Each scene shows the same named points in several views. A view is turned or mirrored, shifted and resized as a whole, has a little noise and may leave points out.
In the rows, 128 means zero.

Scene 1
View 1
j_391: [131 155 121 133 119 123 145 139 136 128 132 145 148  84 123 131 102 141
 135  97 139 126 105 129 119 159 158 108 105  80 164 162 148 148 153 116
  93  94  73 125 164 104 146 116 146 134 131 132 101 111 135 120 102 113
 118 122 128 131 132 128 122 113 163 133 135 106 139 143 103 143 143 138
 127 172 142]
j_900: [137 132 133 147 127 139 114 157 118  92 121 139 153 114 102 110 109 133
 122  99 132 129 113 129 128 155 148 105 104 115 132 159 148 114 159 118
 118  90 115 102 139 121 131 138 134 131 143 128 112  88 142 112  99 136
 113 136 110 116 147 145 114 109 130 145 108 110 145 119 106 126 113 135
 142 135 122]
j_769: [137 140 107 182 135 154 175 185 148 128 154 123 170  80 129 123  83 140
 160  97 149 130 125 141 150 142 191  99 111  87 114 177 151 146 164  99
  87  80 104  95 146 122 160 118 106 152 148 133  79 104  89 122  97 119
  62 127 132 163 145 164 109  79 172 147 150 130 137 174 111 148 112 131
 170 167  95]
j_323: [135 166 146 111 103 144 121 117 159 123 108 160 151 124 133 128 150 111
 144  77  83 101 131 141 170 124 137  80  73 110 139 136 130  97 113 151
 115 127 148  79  76 167 114 158 147  91 146 187 125 123  99 119 145 138
 150 129 151 119 146 132  94 106 141 123 121  99 123 116 168 107 130 118
 109 121 155]
j_771: [113 160 149  91 109 142 118 118 173 121 109 162 155 120 112 144 162 121
 129  79  84 118 118 146 159 120 160  86  85 101 148 145 127 104 101 156
 141 108 149  92  99 158 115 140 160 105 138 182 116 135  99 104 157 135
 164 128 145 117 141 132 115 121 141 124 131 107 132 125 163 123 130 126
 111 100 160]
j_987: [136 118 121 123 121 132 114 147 132 108 126 132 133 108 108 115 105 127
 121 101 135 137 119 125 123 158 151 122 102 111 148 155 134 117 163 121
 138 102 108 133 154 123 144 129 143 129 125 140 114 100 130  95 106 115
 117 130 126 110 137 137 118 132 149 154 124 111 160 139 113 128 123 135
 147 129 127]
j_623: [150 134 108 166 128 134 141 167 119 118 140 124 151  93 126 108  82 135
 142 100 152 126 121 125 128 165 148 110 106 102 138 160 151 136 179 100
  91  96  81 113 156 105 154 128 124 140 134 123  99  85 125 116  76 116
  80 129 121 135 139 147 109  98 159 148 129 112 145 146 100 135 122 133
 154 172 113]
j_591: [128 131 142 138 124 157 110 160 148  88 114 142 164 130  93 119 132 127
 125  92 112 128 124 143 155 128 162  92  96 124 113 154 136  92 137 132
 142  88 164  82 104 154 122 145 130 124 152 153 112  99 106 108 127 144
 122 141 114 119 152 159 110 107 123 143 117 122 143 122 135 121 103 132
 146  98 121]
j_387: [145 121 137 127 120 141  85 141 116  89 109 136 135 133 103 102 122 118
 111  96 121 124 121 130 130 152 123 106  94 136 134 139 135  91 160 130
 142 110 136 108 121 142 125 154 142 115 136 144 130  85 140 103 110 135
 128 140 115  96 146 135 108 127 123 152 101 104 153 108 121 112 114 130
 138 113 129]
j_111: [131 137 133 103 114 126 103 125 133 108 114 147 132 115 111 119 127 125
 116  95 115 126 115 125 124 154 137 109  89 110 160 144 135 110 146 135
 134 112 112 125 139 131 127 139 156 115 127 150 125 106 138 100 121 121
 144 130 132 101 137 126 117 134 140 142 120 100 152 120 122 121 132 134
 122 126 150]
j_519: [131 151 134 114 114 135 119 130 143 112 115 152 148 112 117 127 133 128
 131  87 109 119 114 136 142 142 146  97  91 101 149 150 137 115 131 138
 123 108 118 105 121 136 129 137 150 111 139 158 116 112 120 111 126 125
 139 129 133 116 141 130 112 118 144 132 121 103 136 121 133 123 130 129
 121 131 150]
j_927: [125 130 119 143 131 146 151 166 163 124 140 128 160  93 110 134 105 136
 139  99 132 143 126 137 150 136 191 108 104  92 129 172 133 130 147 118
 131  81 129 110 145 131 148 117 125 144 138 148  91 123  83  99 124 116
  96 132 135 141 138 156 120 108 164 148 150 129 150 169 126 145 110 134
 162 128 111]
j_803: [133 117 133 147 131 143 113 176 122  83 128 130 154 116  84 111 102 138
 114 103 142 140 113 134 125 152 159 110 113 119 121 166 145 113 164 112
 142  77 129 110 150 124 134 131 132 146 141 119 105  86 132 102  97 134
 108 143  96 110 148 156 125 115 127 154 114 122 155 128  98 136 103 142
 157 118 111]
j_954: [142 133 116 124 120 130 125 134 136 126 127 134 134 105 131 115 103 121
 132  93 127 123 127 126 133 158 143 114  95 103 152 147 136 122 160 120
 109 116  97 126 139 123 145 132 140 121 125 150 116 109 120 103 106 111
 112 127 142 116 133 132 110 122 158 145 129 107 148 143 125 127 133 130
 137 151 137]
j_16: [126 147 117 129 118 150 156 147 179 138 136 140 157  98 130 141 123 125
 149  82 110 125 138 141 169 129 184  97  95  89 131 162 129 125 128 134
 124 102 139  99 116 149 144 126 131 123 136 175  97 138  69 107 142 116
 111 129 156 146 138 153 108 105 173 135 155 123 135 168 151 133 121 124
 147 128 129]
j_72: [143 165 125 134 112 130 143 129 136 132 124 149 151  98 141 124 111 131
 147  85 120 104 115 133 140 148 144  92  89  96 154 149 148 132 143 125
  77 113  88 101 132 124 139 136 142 116 136 150 108 107 129 130 107 118
 123 123 139 131 140 128 103 101 159 125 124 102 127 130 123 128 141 129
 120 168 146]
j_370: [114 135 144 129 126 158 124 162 166  97 124 142 167 117  87 136 143 131
 125  94 108 137 118 147 159 123 184  95 104 105 115 163 132 107 125 138
 155  79 165  86 118 153 125 135 133 132 147 157 101 119  90  99 144 138
 126 142 121 127 149 158 121 110 134 141 136 127 144 141 141 132 102 135
 147  90 122]
j_125: [120 140 140 121 122 141 119 148 151 102 120 147 155 111  95 135 134 130
 121  96 114 133 114 140 140 136 167 101 102 102 138 161 136 116 131 135
 140  88 134 106 132 136 127 131 143 131 139 149 107 116 113 103 129 131
 137 134 121 121 143 142 125 118 142 137 126 114 144 130 125 135 117 135
 132 110 137]
View 2
j_987: [ 94  86 115 143 113 156 130 170 108 131 106 123 144 143 131 118 118 132
 169 138 141 112 116 132  84 126 120 152 107 139 139  94 138 133 135  98
 102 100  96  93 153 127 132 159 111 127  97 146 150 118  91 103 122 138
 131 100 147 135 126 127 120 102  76 146 109 152 129 124 151 140 106 107
 129  94 161]
j_111: [107 110 115 126 132 143 129 172 105 146 112 136 149 134 130 115 109 130
 171 144 132 127 136 132 107 131 113 145  98 124 131 100 121 131 127 120
  98 139  94 124 156 107 116 162  94 135 104 144 133 140  87 104 126 118
 134  82 133 119 151 112 128 125  96 134  92 140 149 120 112 152 135 129
 130 120 151]
j_623: [125  88 132 165  62 148 157 134 147 114  93 130 147 128 138  94 107 149
 177 121 122  57 113 120  55 131 134 131 128 152 162  73 153 117 130  82
  97  96  96  70 133  93 149 167 142 102  81 136 178  75 140  99 114 158
 139 103 149 155 102 159 107 104  63 185 107 140 129 149 182 112  96  92
 141  74 212]
j_927: [118  82 135 156 115 151 145 194  98 104  95 116 139 145 133 127 100 131
 137 126 140 114 131 129  88 110 158 124 128 152 143  76 149 136 119  98
 132  63 108 114 138 134 148 194 117  97  78 105 164 116 115 103 145 221
 126 117 156 153 103 158 126 141  96 151 174 161  93 145 174  94  81 105
 140  76 198]
j_16: [144 111 129 144 140 134 160 215  78 108  91 113 131 142 137 123 104 152
 117 118 143 128 156 131 119 105 169  90 125 138 142  74 137 124 116 118
 135 100 113 161 128 130 134 207 108  89  79 120 171 147 131  97 152 221
 133  98 155 133 110 140 146 180 128 124 182 165 108 156 137  79  97 120
 155 106 192]
j_370: [ 97 105 140 131 170 144 141 198  89 110 112 130 142 154 124 129  98 111
 131 139 151 167 151 128 127 100 172 139 115 152 138  92 120 125  95 142
 148  78 116 151 132 118 134 169  95 125 102  60 126 137 110 122 170 193
 125 131 139 161 150 159 137 155 126 147 183 149 126 116 163 127  91 148
 135 108 167]
j_387: [ 74 106 122 125 150 153 155 149 116 130 114 140 143 148 133  97 118 138
 175 132 148 141 135 121 109 126 135 161  89 149 146  99 121 105 125 125
 108 125 114 116 148  89 124 128  95 151 116 107 126 121 112 112 121  82
 139 116 137 151 152 136 120  96  99 144  95 140 170  98 150 183 109 146
 147 119 140]
j_900: [100 100 132 140 110 142 142 139 132 125 111 138 154 134 127 103 104 125
 174 136 129 110 129 121  90 134 132 156 113 149 155  91 127 121 115 115
 107 106 100  92 140  84 134 150 118 127 103 104 137  95 117 114 131 136
 134 112 131 159 147 154 111 107  82 174 111 136 157 123 165 148 110 122
 132 100 177]
j_519: [126 125 128 125 139 125 135 169 104 133 114 139 149 134 132 113  97 129
 153 143 129 127 152 132 117 132 131 124 104 124 136  88 113 121 113 126
 112 138  97 139 137  95 113 173 102 127 101 129 137 139 111 107 139 146
 139  85 131 124 151 125 135 153 110 140 120 136 155 128 117 134 129 137
 135 127 167]
j_391: [152  98 120 144  66 133 117 162 132 141 106 134 164 107 131 121  89 126
 166 142 110  66 119 139  67 139 104 127 127 119 140  79 138 149 124  90
  91 109  76  88 143 108 128 198 125 105  82 160 161 112 106 100 130 182
 138  67 134 124 126 124 123 131  69 171 113 134 128 158 130  97 126  93
 116  91 200]
j_803: [ 72  80 134 146 117 166 137 147 127 113 113 137 153 145 124 115 107 114
 174 144 138 123 112 119  78 121 139 176 113 162 145  94 131 127 111 113
 119  69 110  79 142 101 144 137 120 132 104  82 131  90 101 117 140 147
 132 132 133 175 143 166 112  85  73 180 129 144 135 111 194 154  90 119
 130  78 168]
j_954: [125 102 113 140 106 139 150 169 113 130  96 124 141 132 138 104 117 153
 163 123 132  91 128 131  86 127 123 120 105 136 142  85 136 124 139  95
  92 126  94 114 146 113 126 176 114 115  90 162 168 127 116  90 115 136
 138  82 143 122 112 118 130 124  89 135 101 152 133 138 132 124 112 104
 144 106 173]
j_771: [135 141 126 111 185 113 137 208  73 138 116 140 150 140 129 130  93 121
 130 144 139 170 178 136 157 118 150 112 106 113 128  94 104 127 100 156
 130 146 105 191 134 107 105 191  77 128 108 107 122 176 107 111 159 170
 134  83 125 113 170 118 156 190 151 117 156 143 152 125  93 123 132 166
 139 151 155]
j_125: [112 107 131 131 141 138 124 182 103 127 116 137 155 142 122 132  91 115
 150 146 138 142 144 137 114 117 142 142 111 136 136  92 119 136 105 129
 128  95 103 128 142 110 127 169  96 126 101  98 126 134  96 114 155 174
 130 103 131 140 155 139 131 147 105 151 147 143 134 122 140 127 112 136
 124 108 167]
j_323: [139 159 132 116 179 102 174 190  94 125 111 139 134 139 139 100 105 152
 139 120 140 157 191 131 161 122 159  91  99 125 143  86 105  99 108 157
 123 176 115 198 117  80 103 183  82 123 102 108 139 161 147 101 139 141
 142  83 130 118 159 121 155 190 156 118 137 137 171 126  96 134 127 178
 160 156 173]
j_591: [ 86 112 143 132 168 143 159 174 102 110 110 139 144 156 126 109 104 120
 150 130 148 166 158 120 125 103 170 143 108 158 149  92 119 108 101 142
 138  97 126 142 128  93 129 146  98 134 108  58 123 123 130 120 154 151
 133 135 135 164 154 167 132 134 122 151 157 141 153 109 169 148  95 155
 151 116 163]
View 3
j_111: [128 115 130 128 127 130  99 133 122 119 157 112 117 113 130 147 128 151
 147 141 139 142 169 122 133 126 111 155 115 137 110 107 163 133 123 121
 157 130 111  98 138 122 127 128 112 132 122 136 134 142  96 157 126 119
 134 135 104 139 113 146 113 129 129 126 122 120 120 160 109 123 139 113
 111 137 142]
j_519: [126 118 121 127 118 129 103 132 117 128 149 121 117 116 128 134 126 142
 160 130 135 142 159 119 156 124 116 156 115 145 123 122 157 148 127 118
 162 126 113 122 136 135 126 123 113 115 131 133 138 129  90 150 127 116
 137 124 105 120 117 153 118 145 144 132 121 118 120 149 109 124 140 107
 115 130 150]
j_370: [119 116 107 126 101 121  91 110 118 147 139 135 127 112 147 125 121 155
 159 121 151 125 110 129 179 111 106 128  90 153 137 135 146 161 148  86
 162 120 103 133 121 125 130 104 135 132 118 130 155 109 108 145 117 106
 150 133 113 104 117 124 151 176 136 129 102 123 121 112 103 109 106 113
 127 116 123]
j_323: [131 110 119 160 106 130 102 148 107 138 142 142 115 119 126 109 114 131
 180 122 142 143 148 104 162 123 140 152 122 155 160 139 146 174 142 142
 163 130 107 149 137 156 125 118 105 114 135 148 149  98  69 139 113 102
 126 131 133 102 115 159 107 156 163 139 114 124 102 159  70 115 147 115
 123 136 186]
j_391: [117 139 107  86 117 138 127 123 105 128 160  97 117 118 125 138 130 128
 137 129 123 141 174 137 158 121 108 174 118 138  80 117 152 130 109 105
 149 128 119 110 137 116 114 147 119  85 135 104 115 152 102 160 159 128
 135 100  72 117 116 157 130 124 152 126 147 129 146 147 149 143 132  88
 116 126 108]
j_803: [120 119 109  97 120 111  91 129 105 141 120 119 120 116 150 168 124 154
 139 124 132 122 117 143 140 107  85 128  98 142 100  98 144 123 116  62
 141 122 115  94 127  79 113 118 132 149 127 134 137 152 117 152 144 110
 155 123  93 135 115 112 148 145 117 125 109 115 144 116 132 123 107 107
 112 117 114]
j_954: [118 132 117 118 118 132 125 136 102 128 157 113 114 125 138 142 130 124
 139 129 146 143 160 127 129 114 127 152 109 134  98 112 137 137 116 115
 142 134 110 102 132 111 105 139 119 111 123 120 122 139  99 148 144 115
 133 113 102 122 102 151 122 111 140 126 141 132 134 154 115 135 131 101
 119 140 125]
j_769: [101 152  76  62  90 122 143 120  63 166 124 123 116 132 155 135 131 105
 129  95 133 113 103 149 180  86 116 134  94 148  88 133 107 144 117  55
 126 127 112 124 115  84  87 140 149  82 143  98 114 130 120 132 176 109
 157  75  80  75 101 125 179 139 165 131 142 134 162 105 148 139  98  75
 135 108  80]
j_900: [121 124 109 105 120 119 102 141 100 137 119 116 116 121 140 162 119 142
 144 123 121 127 135 134 140 117  98 142 110 146 104 105 149 129 111  82
 145 126 122 101 136  92 113 123 122 137 138 135 131 151 102 148 145 108
 145 112  98 131 115 130 134 138 136 128 119 115 140 134 128 130 123 103
 109 119 136]
j_16: [112 129 107 115  90 135 128 112 104 148 165 135 120 123 144 101 133 121
 150 117 164 134 135 123 182 104 142 143  97 148 127 146 121 167 145 115
 155 129 101 143 113 144 110 126 132  85 117 106 136  92 105 137 133 110
 143 113 112  76 104 146 150 151 163 131 134 137 119 132  94 118 118 102
 142 132 113]
j_72: [121 136 108 107 114 133 127 145  89 136 141 117 114 127 124 133 122 113
 151 121 121 139 166 121 158 121 125 169 122 145 109 127 146 145 111 122
 147 131 123 124 138 125 108 142 110  89 145 124 119 137  85 147 150 116
 129  99  93 107 113 164 115 127 164 137 140 124 134 160 127 139 146  91
 117 129 149]
j_125: [123 119 117 118 110 128  96 117 121 135 146 123 124 109 133 133 125 156
 153 131 140 133 142 128 166 120 103 145 104 147 117 126 155 147 136  99
 160 126 112 119 125 128 133 119 122 125 126 126 142 127 104 155 127 116
 144 130 100 117 116 136 133 160 132 127 113 117 126 128 117 117 116 109
 121 118 128]
j_387: [130 105 124 138 127 114  88 146 110 129 124 123 116 120 144 170 116 151
 152 130 134 133 135 123 113 120 103 132 111 139 123  93 153 132 120  94
 146 126 113  90 139  98 119 117 114 162 128 157 142 143  98 148 121 103
 138 133 115 148 111 130 120 131 120 128 105 117 124 146  97 120 132 117
 107 132 161]
j_987: [121 127 116 105 124 126 110 127 114 124 153 107 120 117 141 157 132 141
 136 132 138 141 158 135 131 116 109 152 107 131  86 101 148 125 114 100
 147 129 109  92 132 104 112 136 120 127 119 124 124 153 109 158 141 118
 141 120  92 133 111 142 129 118 124 122 131 125 137 146 131 130 126 103
 112 132 113]
j_927: [107 131  99  95  99 127 121 106 103 149 155 125 122 118 152 126 136 134
 136 115 156 126 125 140 174  99 117 135  89 143 103 131 124 147 136  84
 148 127 102 123 113 111 108 129 140 105 118 101 130 115 120 142 145 114
 150 111  97  91 102 130 166 148 144 123 129 133 138 118 120 123 102  99
 136 125  90]
j_771: [131 106 128 151 105 136  87 121 132 131 161 134 123 106 123 106 121 153
 169 134 148 142 157 109 181 127 124 155 112 153 152 143 160 171 151 136
 178 124 110 146 135 165 141 111 112 114 119 134 155  98  82 155 103 116
 134 144 121 106 119 154 114 173 149 136 109 119 102 142  85 109 136 123
 125 131 161]
View 4
j_125: [106  98 153 129 135 132  97 142 140 125 141 140 123 117 137 127 116 134
 126  99 117 108 125 135 109 121 135 116 123 115 122 130 130 126 118 141
 109 107 122 139 127 142 139 125 161 124 115 110 131 134 137 158 121 129
 141 110 116 141 129 134 135 134 132  89  91 152 109 127 134  96 143 104
 127 145 182]
j_370: [107 102 159 126 135 126  91 155 135 120 150 132 115 117 140 119 121 134
 125  95 111 110 128 146 109 132 121 105 111 122 117 128 128 114 126 150
 106 115 133 145 117 144 141 130 183 137 123 105 145 145 132 173 110 131
 131 110 138 135 126 138 140 131 136  85  87 185 102 114 122 101 154  97
 131 141 202]
j_591: [115 110 152 133 130 115  92 148 127 131 142 134 110 116 139 120 128 130
 138 108 107 109 126 151 114 132 112 130 118 129 117 136 132 123 124 139
 113 118 133 140  98 152 139 126 179 140 126  91 135 152 138 166 107 123
 132 119 140 133 118 147 122 128 130  83  92 177 103 125 115  91 160  94
 127 146 194]
j_623: [147  72 126 125 123 158 106 113 140 151 139 130 122 142 123 151 135 132
 136  82 144 118 130 131 135 109 161 140 111 105 131  89 117 149 105 105
 127 102 110 102  99 132 159 124 152 152 113 133 129 128 159 124 105 129
 130 152 101 135  92 126 111 148 113 125 136 149 131 163 121  75 150 112
 123 128 126]
j_900: [124  98 134 131 122 126  94 125 131 148 127 140 119 123 133 137 129 134
 138 108 118 104 127 135 119 114 140 142 127 120 123 121 129 145 116 119
 122 107 110 125 100 150 145 121 161 139 119 113 126 138 151 143 110 130
 131 134 108 137 101 133 111 140 119 103 110 143 118 145 133  77 151 103
 116 151 154]
j_927: [125  70 156 116 137 158  94 137 143 120 155 129 122 141 128 130 120 138
 120  74 130 121 128 139 126 121 153  93  99 103 118  90 121 118 114 139
 112 105 132 133 122 120 153 135 177 152 115 135 156 131 138 163 104 134
 130 124 119 133 121 122 150 142 137 109 109 187 119 123 129  99 154 102
 131 120 173]
j_111: [111  99 145 148 137 124  90 134 140 144 127 145 130 119 132 137 111 131
 145 127 119 102 133 126 104 121 127 132 137 115 139 131 131 131 113 121
 112 102 124 126 129 137 129 123 135  98 109 110 103 129 140 147 130 127
 149 115  97 152 128 139 130 130 120  93  94 123 111 146 128  89 130 113
 117 147 158]
j_954: [130  80 137 147 136 149 100 128 145 147 140 132 135 133 124 142 120 125
 146 108 134 118 132 125 119 122 135 130 122 105 145 111 118 131 110 114
 114 104 130 113 122 123 138 129 137 116 108 122 107 127 143 137 125 122
 149 130 103 145 128 136 134 136 114 110 114 138 117 157 114  89 134 120
 128 130 142]
j_387: [116 113 143 146 131 105  84 135 125 146 115 143 122 119 133 127 119 132
 159 144 103 102 132 136 110 128 113 148 141 128 134 137 136 131 122 116
 120 112 136 125  99 145 134 122 150 125 119  93 107 142 147 151 118 120
 141 129 112 145 111 143 114 128 113  91  97 140 105 143 125  74 147 103
 104 155 164]
j_769: [153  58 133 114 121 177 113 124 141 135 170 112 116 146 125 148 141 130
 118  43 153 133 123 142 151 110 169 114  84  98 121  78 111 139 107 125
 117 107 116 105  99 128 169 131 178 178 116 138 155 137 150 137  92 128
 120 152 127 122 100 125 131 152 129 127 138 193 132 151 105  88 160 110
 148 114 144]
j_323: [107 119 151 156 135 132 117 153 145 133 167 115 115  93 144 137 127 108
 134 105 122 117 112 143 109 142  99 133 122 123 145 171 126 123 126 146
  89 125 126 134 122 154 118 122 146  94 116  75  91 153 122 148 134 107
 156 101 152 137 158 171 139 120 125  76  87 150  92 148  74 112 125 122
 155 143 192]
j_391: [131  69 137 128 122 161 110 120 153 142 141 135 133 127 131 151 121 133
 115  76 145 115 125 122 118 101 170 121 117  98 134 108 119 148 104 120
 114  94  99 119 138 134 145 123 134 120 105 140 120 120 146 132 129 134
 143 125  90 143 121 124 128 148 123 114 116 120 129 155 134  92 129 126
 134 140 133]
j_72: [130  86 133 137 123 156 120 126 150 144 153 121 125 113 133 154 133 117
 123  81 146 119 117 129 121 111 148 139 118 106 143 130 121 146 108 124
 107 108 105 115 122 146 137 116 133 112 110 117 102 132 140 127 131 120
 151 127 116 138 128 147 124 142 117 106 118 128 118 165  98  97 126 130
 149 138 143]
j_803: [124  93 140 122 125 119  83 130 125 137 117 148 118 134 133 124 125 145
 142 111 112 100 138 142 117 112 142 132 126 121 112 108 133 135 116 121
 129 106 123 127  97 140 150 125 173 156 122 115 144 135 159 156 100 135
 126 137 104 136  88 123 114 140 126 107 107 159 120 125 148  69 164  91
 103 151 162]
j_16: [124  77 157 136 142 165 109 148 149 121 178 117 121 130 129 135 118 121
 125  69 141 130 121 140 126 134 133 100  96 103 136 112 114 112 119 144
  92 114 139 125 133 123 143 136 162 126 115 114 131 138 125 156 119 118
 145 113 140 136 148 144 161 133 133  98 106 188 105 137  92 111 140 116
 154 112 178]
View 5
j_16: [ 85 131  83  95 130 198 181 140 106 154 133 128 102 116 133 108  83 117
 111 145 137  97 130 147 129 110 145 139 120  84 164 126 143 142 116  94
  98 116 151 131  97 146 136 129 122 194 159 113 104 132 113  90 179 117
 136 125 111  89 177 128 103 159 172  84  99  92 146 157 110 125 111 134
 174 127 105]
j_387: [121 120 140 108 121 151 123 114 135 127 135  95 125 126 121 148 108 106
 137 107 110 124  66 127 149 130 131  97 123 156 147 131 112 141 150 142
 105 139 127 115 129  92 163 123 128 132 151  82 163  98 107 105 155 129
 114 137  98 122 132  96 136 135 113 142 152 132 118 116 109 121 105 116
 134 122 105]
j_803: [ 85 127 162 130 130 166 147  87  96 149 134 112 123 102 120 140 112  94
 161 106 134  94 109 126 131 133 140  94 129 163 116 144  94 166 131 147
 103 100 126 108 142  82 145 143 120 146 163  92 147 122  86  88 150 129
 129 132 112 109 137 108 115 143 111 148 147 111 147 107 111 141 108 136
 113 133 140]
j_323: [138 107  66  67 105 188 149 167 165 126 140  97 119 149 147 127  92 116
 124 151  98 111  62 149 171 113 131 149 130 101 185 127 161 116 146  99
 100 154 150 136  91 122 161 108 124 166 165  94 136  85 129 131 175 120
 111 115 103 123 157 119 121 146 155  95 114 114  99 159 124 106  78 129
 211 130  93]
j_72: [ 97 130  86 135  89 191 133 125 153 135 173 131 114 136 164 145 110 108
 140 148 112  72 114 120 105 120 135 119 133 114 143 153 149 151 118  95
 106 117 129 103 120 140 156 125 132 146 161 111 119 125 137 119 142 104
 115 118 109  94 173 119 140 144 147 117 118 110  99 152 157 155  98 110
 155 133  83]
j_623: [ 82 142 142 167 112 187 130  83 103 157 155 144 119 108 130 153 121 110
 161 108 141  54 144 117  69 121 136 100 131 124 133 155  92 181 106 115
 102  94 121  97 136 128 141 146 126 137 156 107 116 134 103  80 132 105
 139 129 110  81 167 108 110 143 127 123 132  99 149 140 145 165 143 106
  81 133 106]
j_370: [ 95 116 116  79 141 180 185 126 103 157 118 102 116 114 121 110  93 101
 132 128 136 108 101 148 166 123 144 131 129 128 142 124 124 143 134 128
 101 116 147 134 106  88 137 131 116 186 174  94 138 115  89  93 179 133
 123 121 119 117 146 125  91 157 149 108 122 100 147 127  92 109  80 159
 177 135 147]
j_519: [105 124 100 100 109 174 146 131 141 131 153 111 109 132 147 137  98 103
 126 140 110 108  93 128 146 125 136 116 124 132 138 136 149 134 134 116
 105 126 137 117 119 116 162 121 126 155 161 105 134 118 125 120 160 118
 113 123 106 112 156 117 141 143 146 123 124 118 100 129 128 129  83 127
 177 125 102]
j_987: [ 89 140 137 127 127 159 138 103 109 134 148 120 105 109 132 144 102 104
 121 117 126 115 118 117 117 129 136  94 109 149 119 134 122 148 124 132
 106 113 127 114 136 120 155 132 128 146 146 105 132 138 120  88 153 122
 125 136 104  98 159 108 144 138 139 137 141 126 118 114 112 136 116 113
 122 120  93]
j_769: [ 65 137 121 154 120 214 160  92  87 179 147 152 119 101 135 131 114 112
 160 120 156  33 161 136  70 110 145 125 142  88 145 154 102 186  99  97
  94  82 139 102 118 136 124 152 120 168 170 114  95 140  90  72 141 101
 150 119 120  76 177 121  76 159 150  99 106  74 171 161 139 161 143 126
 103 140 131]
j_771: [115 114  76  57 122 178 175 160 148 132 137  95 106 137 148 109  85 104
 105 156 109 130  81 143 186 121 136 140 123 121 153 121 172 114 144 109
 107 141 150 139  99 114 160 112 123 182 166 103 138 114 127 132 186 126
 107 114 108 122 156 129 133 150 165 103 116 117  96 131 103 107  57 146
 229 126 110]
j_927: [ 68 139 120 119 142 189 176 111  82 161 131 134 105 100 126 116  92 106
 125 126 149  86 147 133 112 116 145 117 122 108 133 131 120 160 110 112
  99 102 142 119 118 126 133 141 117 185 161 112 110 141  98  75 164 120
 138 125 115  86 171 126 101 159 161 101 116  93 156 134 106 133 120 138
 134 127 119]
j_111: [104 128 117 110 115 157 135 122 137 122 155 108 103 125 147 143 102  99
 115 130 110 127  93 116 141 132 131  97 111 155 127 131 145 132 137 129
 110 129 127 116 127 115 166 123 130 145 149 101 145 126 128 114 158 122
 107 131 100 108 155 111 160 135 136 137 141 133  93 110 118 127  90 117
 158 122  86]
j_900: [ 99 124 138 127 110 168 134 101 124 141 148 112 126 117 135 147 117  98
 157 114 120  85 101 125 124 128 137  98 134 152 127 146 112 159 128 128
 106 111 126 106 137  97 149 135 125 138 159  96 144 114 104 102 145 121
 120 124 108 109 146 108 122 142 119 139 140 112 123 121 130 144 104 126
 125 132 123]
j_591: [110 111 124  88 131 174 161 124 118 149 121  97 129 121 115 124 103 107
 149 117 121 103  76 147 166 126 142 128 138 132 157 128 114 145 138 131
 102 130 142 127 112  84 142 128 123 167 171  86 152  96  89 101 168 132
 123 121 110 124 135 108  97 151 124 120 130 104 144 133 102 109  95 150
 162 130 141]

In a view up to two points have been moved. Name them for each view, in the order of its rows, or write -.
view 1 | -
view 2 | -
view 3 | j_769, j_987
view 4 | j_927
view 5 | j_623
